Each row is a point on a landscape with many peaks, with its height.
From any point a climber steps to the highest of the 2 points nearest to it. It stops when none of these is higher. Distance is the straight distance between rows; heights are no part of it.
J_633 h=6.88: [ 48 -13 -20  -4  22   1  -3  17 -11   8  42  11  -5  21  14 -32   0   1
  -9   5 -21 -12   2 -27 -21  -2   5 -19   7  12   0  35 -12   9   6  -1
  -8   2  16  -4   2  23 -18  -2 -17  -2 -25  -2   3  16  13]
J_203 h=4.99: [ 22  -1   7  37 -10  15  -1 -12  33  -6   7 -18 -71 -39  29  33  29   2
   3   5 -18  -3  -6 -21  21 -34 -11  -6  -1 -16   9 -18 -13  12  27  10
 -42  10  43  12  -4   8 -43 -29  15  -9  39 -16 -21 -12 -42]
J_373 h=6.31: [ 55 -25 -14  18  43   2   7 -21   8   5  31  14   6  34  36 -30 -18   5
  -9 -13 -17  14 -13 -21 -19   3  14 -24  -1  25 -13  16   2  -6   7   4
 -13  22  22  -2 -10  22 -12  -4 -14  -2 -20  -1  -6  11 -17]
J_526 h=2.16: [-23 -38  -6  35  15 -14   9 -16  16  16   1  -3  48  20  -9   3 -23  14
   6 -18  15  64   5   5  25  12  -5  25  -3 -29 -11 -34  34 -32   4  44
 -14  10  -9  -4  23 -35  32  -5  11 -26   0 -33  -9 -18 -18]
J_910 h=2.41: [  3 -53  14 -24  18  -5  -6  24 -14  -1  62  20 -19   8  17 -34   6  16
   8  41 -27  -8  26  -9  18  18 -17 -36   3  17  14  22   5  57 -43  17
 -10   2   7  17  19  24 -45   8  24 -19 -32 -11   5   7  -4]
J_718 h=5.97: [  2 -54  13 -29  45 -44 -11 -20  23   4   1  31  24  11  -6  14 -25   7
   7  26  21  52   8 -21  33   3  10  19 -26 -28  -6 -32  23  -7  13  -1
 -12  33  -6  -1  -9  13   9  -4  17  -3  -4 -26 -18 -12 -16]
J_809 h=3.94: [ 12  44 -25  30 -10  14  12  34 -14   0  -3 -18  12  24 -10 -18  11  -4
 -10 -31 -15 -20  -7   4 -44   3 -12  16  37  -5   0  19  -9 -39  13  18
   8 -38   4 -12   4 -26  25  -3 -27   4   2  20  25   5  29]
J_589 h=2.66: [ -4 -25  -8  47  11 -33  17   2   7   7  30  20  45  36   1  -9  -1  19
 -30  10  10  68  23   1  21  -2 -27  28  -1  -6 -15  17  20 -39 -10  46
  15  -4 -15   5   8 -54  40   3   9 -11  11   8  28 -40 -42]
J_811 h=6.81: [ 24 -18  -8  33  14  -3  -3 -31  28   8  13   0  -7   4  28   5  -7   1
  -7 -12  -1  33 -21 -25   2  -9  -2  -4   3  -8  -7 -12   3 -16  17  -3
 -16  31  26  -5 -10   5  -8 -10   7  -3  10  -5  -6  -2 -37]
J_748 h=1.30: [-51  24  36 -13 -36  -2  -1  -9  13  -1 -30  -3  10 -22 -31  38   3  -2
   8   5  10   7  20  25  22  -8  -4  27 -17 -32   8 -31  25  -1 -33   8
  32 -28 -30   1   1 -42  38   9  21  28  15   3   0 -18  10]
J_635 h=3.72: [ 11  57   5 -47 -10  20 -23  41 -17 -14 -42   2 -13 -22 -22  22  25  -9
  11   3  -2 -64   9  -8 -19 -14   4  -1   2 -15   1   4 -36   1  30 -31
  -6 -47  -9  13 -11   2  -2  -3 -17  42   6  23   3   4  37]
J_457 h=4.26: [ 18  15   0 -54 -22  28 -21   9 -37  -9 -25  -2 -27 -35 -16  -7   0 -12
  16  -3  14 -65 -10  12  -6   6  19 -23   6  19  16   0 -31  34  11 -43
  -5  -4  -5  11  -8  52 -39   3 -22  -1 -23  -5 -20  27  48]
J_502 h=6.65: [-17 -22  35 -11 -12   9  -9   2   8 -21  20  -3 -65 -39  16  10  22   6
  24  50 -30 -31  15  -9  42 -14 -18 -35 -26  18  21   8 -17  60 -25   4
 -25   0  13  22  12  32 -36  -1  37 -13  23 -18 -16 -13 -17]
J_44 h=7.43: [-25  -4   1 -43   7 -15  -1  61 -16  15  26  16  -6  11 -17 -29  32  32
  15  47 -17 -24  51  -4   5  18 -38  -7  11  -4   3  39  16  33 -20  42
  -8 -37 -23   6  22  -4 -13   6  14  -4 -11   5  30   5  41]
J_358 h=1.90: [-19 -38  -1  -4  11 -20   9 -17  10  22  -6   2  34  13  -8  -2 -28  19
  11 -15  19  48   5   0  21  25  16  16 -10 -23   0 -35  37  -7   0  20
  -5  18  -3  -5   8  -7  14   3  -6 -13  -2 -25 -17   5  -1]
J_283 h=3.56: [ 51  45 -32   6   3  18   0  50  -4   8  -3   2 -21   9   3   2  31  -2
 -11  -8 -24 -42   6 -20 -40  -9  -1   2  17   4  -8  28 -36  -8  40  -1
 -16 -37  11  -4  -9   6 -12 -11 -36   8   0  11  24   1  28]
J_289 h=7.44: [ 45 -17 -23 -51  34   1  -8  26  -2   5   1  23  -3  25   1 -10  11  -1
  -3  16 -10 -19   0 -23 -15   1  15   5   5   9   0  15 -17   2  24 -18
 -13  10   4  -2  -8  34 -17  -3 -13  11 -19  10   8  12  17]
J_72 h=4.47: [ 29 -30  -5  44  19  -1   9 -20  15   8  52  -6 -25  14  45 -19 -11  17
   2  -4 -21  30   6 -38   9  17  -6 -18   9  -3  11  -2   5   9  -4  45
 -31  25  46  -5  12  17 -38 -12   6 -31  -1 -28 -29  -1 -36]
J_22 h=6.08: [ 11 -42  18  10  15  -7   1  -4  23  -5  35  -8 -60 -23  32  -2   7  19
  21  37 -24  12  13 -26  45  -4 -11 -15 -11  -6  16  -5  11  33  -8  24
 -42  10  40   3   8  26 -45  -6  31 -29  12 -28 -30 -11 -34]
J_778 h=4.62: [ 18  13 -15 -32  16 -17   0  30   6  -1 -27  14  26  20 -18  16  10  -2
 -10  18   6   6   1 -20  -9  -5  -3  33  -2 -28 -15   6 -12 -29  32  -9
   1 -16  -8  -1 -12  -3  21  -7  -8  27  10  14  20   2  16]
J_259 h=6.83: [ -5   5   0  36 -16   8  -4 -68  -5   8 -13 -14  13  -3   9   0 -34 -10
  14 -56  32  23 -48  28 -13   5  32  -8  16  27  -2 -30  19 -18  19  -3
  20  36  -2 -26 -10  10   3   3 -22 -18   5 -28 -37  30 -12]
J_210 h=7.42: [-55 -26  34  17 -25 -13  10 -18 -15  -6  24 -14  -5 -10  10   2  -7  -9
   1   7  -5  14  22  24  24   7 -22 -17 -23  18  -2   3  18  31 -77  15
  16   5  -8  10  20 -19   1  17  31 -29   6   2   5  -8 -39]
J_520 h=5.35: [ 45  17 -19 -10  -1  27   5 -20 -19  -7 -12   6  -7  -2  10 -13 -21 -15
 -20 -31  18 -35 -38  19 -43  -1  27 -25   9  43 -15   9 -29  -4   3 -49
  15  24   5  -9 -20  36  -4  -2 -25   9 -15  14   2  23  16]
J_489 h=3.55: [  3  10 -12  70   0   2  10  -7   9   8 -21  -7  55  20  -6  -2  -9   3
 -12 -45  12  40 -30  20  -4  17   3  23  10   4 -11  -7  18 -58  23  21
  16   4  -5 -19  12 -40  36 -13 -19  -8   1   1   2  -2  -5]
J_907 h=0.93: [-46  49   8  11 -49  21  17  29   1  15 -26 -40   0 -27 -28  11   1  15
   8 -26 -12  -9  13  16  -1  19 -11  11  19 -28   7 -12  25 -16 -10  21
  25 -43  -9  -1  15 -53  27   6  -5  12   0   1  -1  -7  25]
J_548 h=5.54: [  4  -7 -16  60 -12  18  -9 -37  25   6   1 -30 -11  -4  25   8  -8   3
  10 -47  10  14 -24 -18  -5   5  14  -3  25 -14   5 -43  14 -24  31  24
 -30  29  38 -18  -1   1 -18 -11 -18 -17  11 -39 -39  10 -25]
J_237 h=8.44: [-18 -45  20  28  18 -29   3 -35  14  -5  36   2  21  10  13   7 -30  17
   9  -5   9  65  14   8  32   4   1   5 -32 -16   3 -28  29  -4 -21  26
  -8  33   2  -1   4 -12  15   0  31 -40   2 -37 -21 -30 -52]
J_409 h=3.42: [-12  32 -10 -30 -12   8   5  19 -18 -10 -27   9  33   2 -29   7  -2 -29
 -16   0   7 -39   1  26 -23  -6   4   1  -3  23 -11  28 -22  -2 -18 -49
  36 -19 -35   3  -2 -13  21  12 -14  25  -9  41  26  14  39]
J_150 h=1.10: [-57  43  28  -8 -54  10  10  15   2   5 -38 -30 -16 -40 -26  30   6   9
   7   3  -3 -17  25  27  -3   5  -6   4   2 -23  15 -11  23  10 -37  18
  22 -41 -21  -7   2 -41  27  15  14  25  13   3  -2 -10  23]
J_496 h=5.20: [ 16 -36 -11 -83  44 -10 -16  10 -15  -1 -21  30  34  22 -22 -25  -2  -1
  13  27  12 -15   3   2  13  17  18   7 -14  -2   5  -1  -7  10  14 -26
   4  13 -17  -8  -5  42 -24  10 -10   6 -37   7  -9  22  35]
J_475 h=4.87: [ 10 -31   4 -70  26   1 -12 -14  -9   0 -17   7  14   4 -10 -15 -15  -4
  17   9  29 -17 -12   1   9   9  30  -3 -16   4  14 -23 -16  24  21 -31
  -6  25  -1   5 -11  59 -31   9 -14   7 -29   0 -29  29  37]
J_780 h=4.27: [ 28  27 -39  33  11  18  21  39 -18  23  11  -5  23  36  -5 -41   4  16
  -8 -35 -17  -9 -11 -11 -39  26  -7   8  46   4  -7  31  -1 -33  18  31
  -6 -28  -1 -13  18 -16  14 -10 -45   1 -13  -2   8  13  43]
J_613 h=1.50: [-46   2  17 -30 -20 -10   0 -20   8 -12 -29  -1  13 -19 -24  26 -10  -5
   6   0  24  13   3  20  21  -2  16   9 -24 -28  11 -28  25   4 -16  -6
  15  -7 -22   0   0 -12  13  10  17  24   5  -7 -25   2  13]
J_272 h=6.74: [-60 -21  26  27 -29   0  15  -6   3  -1  36 -36 -33 -29   9  -8   3   8
  12  23 -22   7  31  18  32  10 -23 -26 -21  -4   5  -4  16  33 -70  41
   1  -9   4   7  22 -19 -10   7  31 -33  24 -17  -7 -28 -35]
J_676 h=5.45: [-16  14   1 -13   4 -22  -5 -13  27 -10 -49  18  13 -12 -33  60  11  -8
  -2   1  25  27   8   0  11 -24   5  49 -17 -52  -1 -26   9 -19  31 -17
  11  -9  -8  -9 -22 -35  43 -15  19  54  30   5  -5 -26 -16]
J_946 h=4.25: [ 47  22 -33 -22  26  -4   4  36   9  12 -23  14  13  22 -11  -4  13  -3
 -18  -8  -8 -10 -18 -21 -30 -14   3  21  18  -6   0  15 -23 -32  66  -9
 -11 -19  10  -9 -16   4  17 -17 -26  19  -5  10  15   1  13]
J_731 h=6.13: [-34 -17  19  27 -22  -5   4  -1  12  -8  26 -35 -54 -25  13   0  16  11
  24  21 -20 -11  22   1  28  -1 -20 -25 -15  -5  11 -13  10  38 -46  34
 -20  -3  25   3  18   3 -28  -7  25 -24  15 -32 -23 -22 -24]
J_49 h=7.48: [ 18  -1  -6  19  16   1  -8 -57  -8   1 -13   6  28   6   1  -9 -33 -17
  -4 -40  35  16 -42  20 -12  -2  33 -13   3  27  -7 -21  12 -14  18 -20
  25  50 -12 -31 -23  20  13   8 -20 -13 -11 -11 -12  24 -14]
J_848 h=4.21: [ 19  21 -11  -7  -4   2  -7 -22  16  -9 -33  10 -11 -24   0  36   1 -16
  -6 -28  11  -5 -33 -11 -11 -15  23   6   4  -5   4 -24 -21  -3  48 -30
  -9  14  13  -2 -27  12  -2  -9  -4  22  17   7 -10   8  -8]
J_55 h=3.28: [ 16  61 -10   6 -17  26  -6  51 -13   7 -19 -19 -27 -13  -8   4  36  -5
   9 -19 -22 -50   5 -12 -31  -8  -3   5  22 -13  -2  20 -32  -9  36  -3
 -14 -53   7   5  -2 -25  -1  -6 -26   9   7  11  11  -3  31]
J_975 h=3.92: [ 48  28 -23  12  11   3   0  28  16   5 -15   5  -9   8  13  10  23  -1
 -13  -9 -10  -9 -13 -35 -27 -16  -2  24  18 -14 -14   7 -34 -34  48  -5
 -29 -14  18   0 -10  -2  -1 -16 -29  16  20  17  23  -2   0]
J_568 h=5.90: [ 10 -46  18 -59  43 -30 -16 -18   5  -4 -13  38  48  20 -16   8 -27 -14
   0  24  30  17   2  11  14  -3  26   5 -39   8  -9  -2   3   2   8 -38
  22  38 -34  10 -17  21   2  21   6  14 -27  24  -3  13  -4]
J_413 h=6.60: [  1 -32  -2   3  30 -34  -4 -29  31   1  -9  14  15   5   5  25  -1  11
  -1   8  20  50   6 -26  16 -18   7  32 -24 -43 -11 -38  31 -10  29  -6
 -11  30  15  -2 -15  -9   6 -11  13  10  17 -16 -17 -22 -41]
J_805 h=6.22: [ 47 -20 -15  -6  43  -9  -7   4  30  14   4  13 -11  13  18   5   7   6
  -2   2   1  27 -11 -53  -9 -11   7  18   3 -30   3 -10   2 -27  54  -3
 -41   8  33  -1 -11  15 -16 -16  -7   3  10 -14  -6   1  -7]
J_386 h=6.82: [-36   0  26  27 -27 -11   5 -22  -5 -17  19 -10  -9 -12  26   9  -7 -12
 -19  10  -8   6   9  19   7 -16 -13 -12 -23  25  -8  18  -3  19 -65  -9
  20  10 -15   7  10  -8  10  17  35   0  16  19  20 -17 -43]
J_612 h=2.59: [-18  -8   7 -22  -6   5  -2  -3 -32   4   6  -1  -5   4   0 -27 -19  -2
  15   1   8 -19   1   8  -5  25   7 -24  -6  17  10  -1  -2  29 -20 -14
   3  21  -7   3  13  24 -19   6  -7 -15 -15 -11  -8  18  26]
J_629 h=4.53: [ -1  -1  12 -70  -6   8 -25 -10 -24 -21 -28   8  -7 -25 -15   2   4  -7
  29   1  21 -50 -14   9  13   5  31 -13  -4  15  13 -19 -18  42  11 -37
  -1  14  -6  10 -10  55 -27   9  -5  11 -15   1 -20  24  36]
J_708 h=5.68: [ 50 -40 -15 -17  52 -22  -9 -20  36  12   3  31   7  22  17   0  -8  -1
 -10  17   9  43 -11 -37  -1  -2  16  11 -16 -21   3  -2  -2 -29  54 -20
 -17  38  23  -2 -18  20  -7  -6  -3   8  -6  -5  -4   2 -26]
J_234 h=6.77: [-10 -58  20   5  22 -30  -1  -5  31   3  36  -5 -31  -7   6  -5  -3  21
  26  42  -5  25  38 -23  41   9 -17  -8 -25 -27   3 -18  21  22 -26  38
 -43  16  24  -5  13   8 -24 -11  38 -29  12 -35 -31 -18 -27]
J_458 h=8.37: [-44  15 -10  11 -22   1  22  43 -25  17  32 -21   0  21  -8 -34  11  20
  11  11 -16 -11  24  11  -9  32 -25  -1  24  -1  -6  24  24   4 -40  40
   6 -34  -6   2  25 -32  11   9   0 -21  -6   8  28  -4  31]
J_951 h=7.80: [-27  -4 -12 -27   5   1  20  46 -22  19  27  11  20  28 -21 -37   7  30
   2  26 -13  -4  35   8  -1  28 -30  -2  18  -4  -8  27  22   6 -35  38
   8 -36 -20   1  24 -22   1  11  10 -10 -19   6  32  10  43]
J_948 h=3.02: [-35  -4 -10 -28   1  10  14  12 -29  10 -24  -6  48  18 -36 -43 -28  -3
   6 -12  23 -14  -7  29  -2  34  13   0  16  15  -2  -9  14 -12  -9   2
  22   2 -33 -22  16   4  11  19 -30  -7 -46  -4  -5  28  58]
J_869 h=1.70: [-35 -30  19 -25   3 -20  -3 -17   8  10 -15   6  24  -8 -13  10 -20   1
  16   2  24  29   4   8  36  14  21  19 -25 -20   1 -29  29   2 -11   1
   9  21 -16 -12   1  -7  -5   9   9  -6  -5 -28 -32   5   1]
J_763 h=5.51: [ 28 -53  12 -33  40 -35 -10 -14  24   0   7  27  13  17   5  -3  -7  -1
   1  31  14  28   1 -26  20   5   8   8 -17 -14  -3  -9  13  -3  19 -19
 -21  29   8   1 -15  25 -17   2  12   4  -9  -4 -12  -7 -23]
J_682 h=3.93: [ -5  38  -9  75 -21   7  22 -25  -5  -2 -13 -13  43   0   2  12 -20 -14
 -22 -52  17  31 -31  40 -18   1   2  13  14  26  -7  -3  10 -50   5  -9
  37  -1  -8  -5   1 -41  40  -2 -13   7   4  14   5  -7 -18]
J_558 h=6.03: [-18  -8  28  27 -32  21   1  -4  -3  -5  21 -30 -67 -39  29   2  14   8
  26  16 -21 -33   6  -8  27  -4 -22 -31  -5  16  25   2  -5  48 -25  18
 -36  -5  15  14   5  14 -41  -3  19 -25  17 -30 -23  -9  -8]
J_464 h=6.35: [ 17 -28   2 -27  25 -21   4 -26  -4  -1 -14  23  64  21 -10 -10 -27 -15
 -13   2  23  25 -11  22   6   3  18   9 -22  13 -12   0   1 -17  -1 -29
  26  27 -44  -3 -18   3  16  17  -5   6 -20  23  13   7  -7]
J_417 h=5.00: [ 28  33  -9 -20 -13  16 -15  -8 -17 -12 -27   6 -11 -18   2   7 -11 -20
 -16 -16  16 -42 -34   6 -26 -15  29 -14   6  20  -7   0 -36   7  24 -49
  23   5   1   5 -18  31  -5  11 -16  10 -10  17  -5  24  20]
J_43 h=3.20: [-22  17 -22 -27 -16  19   3  25 -45  -1 -15 -15  28  13 -30 -39 -11 -20
   9 -23  14 -37  -2  33 -24  26   7 -12  25  17   6   1  -4  -3 -26  -6
  19 -10 -22 -12  18   8   5  18 -23  -5 -40   6   3  26  54]
J_777 h=7.25: [-16  11  44  -6 -34  11 -10  18   0 -27  18  -4 -77 -39  14  15  34  -9
  10  44 -37 -36  23   7  33 -24 -31 -29 -21  15  20  26 -20  63 -41   2
  -8 -20  -4  24   8  11 -23   3  33   3  26   2  12 -12 -16]
J_411 h=7.49: [-26 -55  13   3  28 -31   0 -10  13   5  46   1  -2   2   2  -2 -26  22
  15  21  -3  43  38  -3  36  22  -4   2 -24 -23  -4 -27  32  19 -38  46
 -13  16   3  -2  14  -3  -5   4  36 -39   3 -38 -26 -14 -29]
J_142 h=2.61: [ -4 -37  25 -14  19 -10  -8   8   0  -3  50  22  -3   6  20 -18   8   5
  -8  38 -19   5  28   2  17   7 -12 -16 -16  16   3  25  -9  35 -43   3
   8   3   7  13  10  11 -12  13  28 -10 -15  10  21  -2 -17]
J_597 h=5.64: [-42  37  15  38 -54  13  15  -9   4  -5  -7 -50 -38 -43   2  23  19   5
   6  -9 -17 -13   8  14   1 -17 -23   3   7  -8   8  -1   6   4 -33  26
  -1 -26  10   7   6 -35   1  -5  17  -5  31  -3   1 -23 -21]
J_370 h=7.95: [  2  21  17   1 -26  20   0  21 -15 -17   9  -3 -50 -29  17  11  25 -12
   0  24 -23 -41   8  -1  -5 -15 -15 -22  -9  23  11  29 -24  33 -23 -14
  -9 -17   3  26  -4  10 -22   2  17   1  16  10  22  -6  -3]
J_792 h=6.86: [ 57  -5 -11 -24  34   3  -7   6  16   2   0  23 -26   7  10   1   8  -5
  -4  16 -11 -11 -18 -45  -5 -15   9  -8   4  -6   7  18 -20  -1  46 -11
 -36   5  28   4 -13  32 -20 -12  -7  16   0   0   5  -1   5]
J_609 h=0.53: [-23  30   4  50 -35  -7   5 -13  12   0 -13 -14   6 -12  -7  28  11  -1
 -12 -23   2  23  -5  10 -10 -17 -10  19   4 -18  -1 -16   8 -29   0  16
  14 -13   3  -9   5 -39  29  -7   4   2  28   7   6 -23 -20]
J_159 h=4.92: [ 46   6 -50   4  20  15   3   0 -23  -4   3   7  33  25   2 -31 -16 -15
 -36 -32  17 -14 -34  19 -44   6   6 -14   8  39 -18  33 -17 -29   2 -20
  34  10 -12 -16  -3  19  16  -5 -33  18 -35  22  10  24  14]
J_343 h=3.45: [ -4  65   4 -31 -23  22 -13  61 -17  -3 -34 -13 -31 -12 -23  15  38   0
  16  15 -16 -53  21 -10 -12  -4 -15   2   5 -20  -1  20 -15   5  17   2
   0 -64 -14  15  -1 -21   3  10 -11  23  14  14  22  -4  40]
J_904 h=4.96: [ 10 -14 -10  73   7  14   3 -32  24  13  37 -29 -27   4  34  -1  -8  13
   0 -29 -16  27 -15 -21  -2   2   8  -2  18  -7  -1 -25  20  -7  12  43
 -37  26  41  -3  14   6 -20 -17  -1 -35  15 -31 -31   4 -37]
J_857 h=4.57: [ 35  24 -12 -14 -12   4 -12 -29  16 -12 -42   9 -10 -17   7  30  -8 -18
 -22 -12  11 -12 -32  -7 -18 -26  28  -1  -7  15  -3  -2 -31  -6  36 -63
  21  18  13  12 -37  24   1   2   0  28   9  24   5   3 -17]
J_404 h=5.50: [ 10 -57   3 -73  49 -28 -20   0  -8   3   7  44  32  20 -10 -13  -8   1
   5  36  10  -2  19   5  14  -1  10   0 -25   8   2   7  -9  17  -7 -27
   5  27 -21   8  -4  38 -24  14   4  16 -45  27   3  13  21]
J_140 h=3.22: [  4  19   5 -45   6   0  -4  25 -10  -5 -22  21  20   0 -10  17  11 -23
  -9  28   2 -28  12  10  -5 -14   3   7 -10  13  -3  27 -18   1  -7 -36
  19 -14 -24  11   0   8   7  11   3  29  -9  38  24   5  22]
J_643 h=4.59: [ 10  24 -19  29  -3  19  12 -11 -19  -5 -12   0  33  14  -4 -11 -25 -13
 -28 -35   9 -10 -38  25 -34  -2   4  -8  18  36 -11  12  -7 -30   4 -32
  30   7  -9  -9 -10   7  26  -1 -23  10 -19  22  16  17   5]
J_736 h=4.58: [ 46   8 -46  15  20  19  20  18 -20  11  12  -1  26  42  -3 -40  -1   5
 -25 -29 -11 -12 -18  -2 -45  12  -4  -7  32  19 -12  28 -12 -23   8  11
  18 -17  -3 -19   3   4  10 -12 -39   9 -38   5  11  12  35]
J_573 h=5.52: [ 27 -26   5  25  13  -2   4  -8  34  -5  31  -4 -74 -24  29   9  29  18
  13  27 -28   9  11 -36  32 -18 -16  -8  -1  -7   7  -8 -17  19  17  18
 -48  10  50  14   0  18 -39 -21  22 -16  29 -16 -12 -20 -48]
J_274 h=6.15: [ -9   6  -8  37 -21  23  -5 -59  14   8 -17 -27 -10 -19   7  -7 -19   4
  20 -54  29  18 -30   1  -3  11  27  -8  18 -11  14 -41  17  -9  24  18
  -5  30  18 -19 -11  -1 -14   0 -20 -13   8 -42 -42  26   2]
J_168 h=3.67: [-26  58   0 -24 -40  25  -5  31 -24 -10 -34 -18   7 -17 -29   0  10 -25
   1 -16   8 -54   9  33 -16   3   3  -6  20   8   0  11 -20   4 -15 -33
  22 -44 -30   1   0 -11  24  10 -16  16  -6  27  12  13  41]
J_285 h=8.71: [  0  16   6  -1 -14   9   2  34  -1  -8  18  -5 -44  -3  17   6  37   9
   5  31 -27 -25  21 -17   7  -7 -26  -5   6  -1   4  28 -11  17  -2  13
 -20 -32   9  17   4  -6 -24  -5   8  -4  18   6  18  -8   5]
J_270 h=5.14: [-25  33  12  24 -47  19   1   3   4 -11  -9 -29 -38 -38   4  24  17  -4
  11 -21 -11 -29  -9   1  -6 -12  -1  -4   3  -7  15  -5 -11   7  -5   8
 -12 -28  13   2  -1 -18  -8   2   7  -1  25   1 -11 -13   4]
J_669 h=4.00: [  0  38   4 -51 -19  31 -13  24 -33 -15 -31  -2 -22 -32 -15  13  12 -20
  16   3  -4 -65  -8   7  -6  -4   8 -20   7  13  12   8 -28  29   4 -38
   6 -23  -9  10   0  23 -17   3 -11  13  -9  12  -4   8  35]
J_453 h=3.23: [ 17  13 -25  60  14   4  27  10   4  17   9   1  43  43  -2 -20   2   8
 -22 -31  -4  37 -16   6 -27   9  -8  31  24   8 -11  13   2 -53  40  33
   8 -12   2 -13  17 -33  36 -20 -26   0   1  13  27   0  -9]
J_97 h=3.43: [-42  35   6 -24 -50  30   2  15 -36  -4 -23 -25  11 -17 -23 -19  -6 -14
  14 -16   7 -48   4  32 -17  20   3 -20  27  18   7   4  -1  18 -29 -21
  19 -24 -14   9   8  -5   4  12 -10   3 -14   3  -4  14  43]
J_420 h=2.80: [-32 -19  -1 -32   3   5   5  17 -23  18  -6  -8  26  15 -19 -28 -21   2
  29   0   1  -6   6  13   1  37  15  -5   8  -3   0  -5  25   9 -18   8
  -4   6  -9  -3  16  11  -2  14 -12 -16 -28 -19 -12  19  48]
J_602 h=2.91: [  8  -3  -7  43  13 -20  17   5   9   4  26  13  29  44  10  -4   7  18
 -26  -2  -5  38   2   3  -8   1 -20  26   7   6 -15  24   6 -35   9  27
   9  -3  -3   0   5 -35  40 -11  -5 -14  16  16  36 -20 -25]
J_983 h=6.01: [ -6 -11   0   5  11 -28 -11 -21  31  -2 -21  18  10  -1 -20  43   7   3
 -14  15  25  56   4  -9  14 -42 -10  40 -25 -52  -6 -33  18 -26  27  -9
   1  19   1  -4 -14 -29  33 -23  25  22  30  -2  -9 -33 -38]
J_166 h=6.87: [ 18 -16   2   3  20  -7   3 -41  -6  -1  -5  16  43  18   0 -10 -34 -25
 -17 -25  28  19 -36  36   1   4  19  -2 -12  42 -15   0   2 -18   7 -41
  33  34 -18  -6 -15  21  20  13 -18  -4 -19  17   7  15 -11]
J_985 h=2.79: [ -5 -30  15 -10  20 -29  -4  -2   3 -11  30  33   5  16  10  -1  -6   4
 -19  45  -4  19  28  -2  12  -8 -20  -5 -20  18  -3  27   0  13 -40 -16
  22   8 -12  12  -2  -7  10  13  32  -4  -1  17  26  -8 -37]
J_19 h=4.97: [  2  26   4 -26   6 -11 -12   9  19  -8 -30  14   2  -1 -20  36  13  -6
   5  27  14  13   5 -18   6 -26 -11  31  -6 -36  -8 -11   1 -18  21  -9
  -1 -25 -11  -5 -14 -17  21 -10  14  36  25  14  10 -18   4]
J_779 h=4.60: [  5  25  -7  17 -17   8  -3 -11  13 -13 -14  -5 -25 -25  15  19  15 -12
   2 -10  -7 -11 -13 -20  -7 -11   9  10   9  -4   6 -10 -14   0  27 -10
 -17  -9  15   9  -8  -2 -14 -16  -8  13  22   1  -1  -1 -10]
J_774 h=7.97: [ -3  20   4 -25  -3   6  -4  55 -28   8  33  13 -37   7   0 -20  45  16
  12  39 -33 -31  39 -12  -1  -1 -40 -15  14   4   3  46 -11  39 -14  29
  -9 -42 -12  19  12  -6 -15  -4  12  -4   2  15  38 -11  24]
J_890 h=0.73: [-32  45  -5  39 -48  19   0  -5   7   5 -33 -36   6 -15  -3   8   6  -2
 -11 -37  -6  -1  -6  19 -13   4  -3  16  33 -11   5 -15   3 -20  -3  13
   5 -18   3  -7  10 -38  21   4 -14  -1  14  -2  -6  -2  14]
J_829 h=2.39: [ -9 -33   6 -28   4   0  -9  11 -26  -1  27   1 -21   3   6 -24  -1   2
  24  29 -18 -29  20  -8   6  21   2 -26  -3   8  12  18   8  42 -26   5
 -13   2   2  12  13  36 -34   3   4 -11 -14  -9  -4   6  17]
J_546 h=2.43: [-26 -21  10  41  10 -29   9 -10  10   7   5   9  48  17 -17  19 -10  25
 -18   5  12  59  15   4  19 -13 -11  39  -3 -17 -10 -14  28 -35   0  40
  10  11 -15  -1   7 -48  43  -3   9 -17  15  -3  14 -33 -30]
J_372 h=7.47: [ 10 -33  -3  42  18 -13  -5 -39  32   4  19  -2   5  13  27  11 -22   9
  -7 -17  11  58  -7 -16  18  -7   7   4 -13 -13  -8 -23  25 -11   4  16
 -17  44  17 -10   1  -3   0  -4  18 -24   5 -19 -17 -10 -57]
J_576 h=4.28: [ -4  44  -3  60 -20  21  11 -32 -13  -4  -3 -11  18  -4   4 -10 -20 -17
 -15 -50  12  -1 -41  34 -26   6   1  -8  20  38 -17  -3  -6 -25   0 -16
  34  19  -3 -14  -1 -11  23   2 -19  -4   0   4   1  17  -2]
J_316 h=6.25: [-52  22  29  34 -56   2   9 -16   2 -15   3 -34 -27 -30  13  15  13 -11
 -17   6 -16  -4   7  21  11 -21 -15  -7 -10   7   7   4 -10  24 -62   1
  22 -11  -9  10   3 -32   6  10  28  -1  36  11  17 -27 -33]
J_696 h=5.79: [ 48   8 -23  15  13  18   1 -20 -14   7   9  -1   0   6  20 -20 -18   0
 -13 -30  -3  -1 -36   1 -26   3  19 -22  11  26 -10  -1 -15  -8  15 -12
  -2  27  12  -8 -11  33  -8  -2 -21  -7 -12   1   1  19  -1]
J_224 h=3.01: [-11  -9  18 -38   7 -22 -13  15  -1 -19   3  26  22  17 -12  17  10  -8
 -11  43  -1   5  17   1   4 -13 -10   5 -27  11 -12  20  -4   9 -19 -24
  25  -1 -26   2  -7 -18  19   9  19  21  -5  31  31  -2  -1]

Where does a climber stop that starts at each point below?
J_890 | J_159
J_203 | J_237
J_453 | J_159
J_848 | J_210
J_635 | J_49
J_55 | J_413
J_417 | J_289
J_612 | J_168
J_910 | J_168
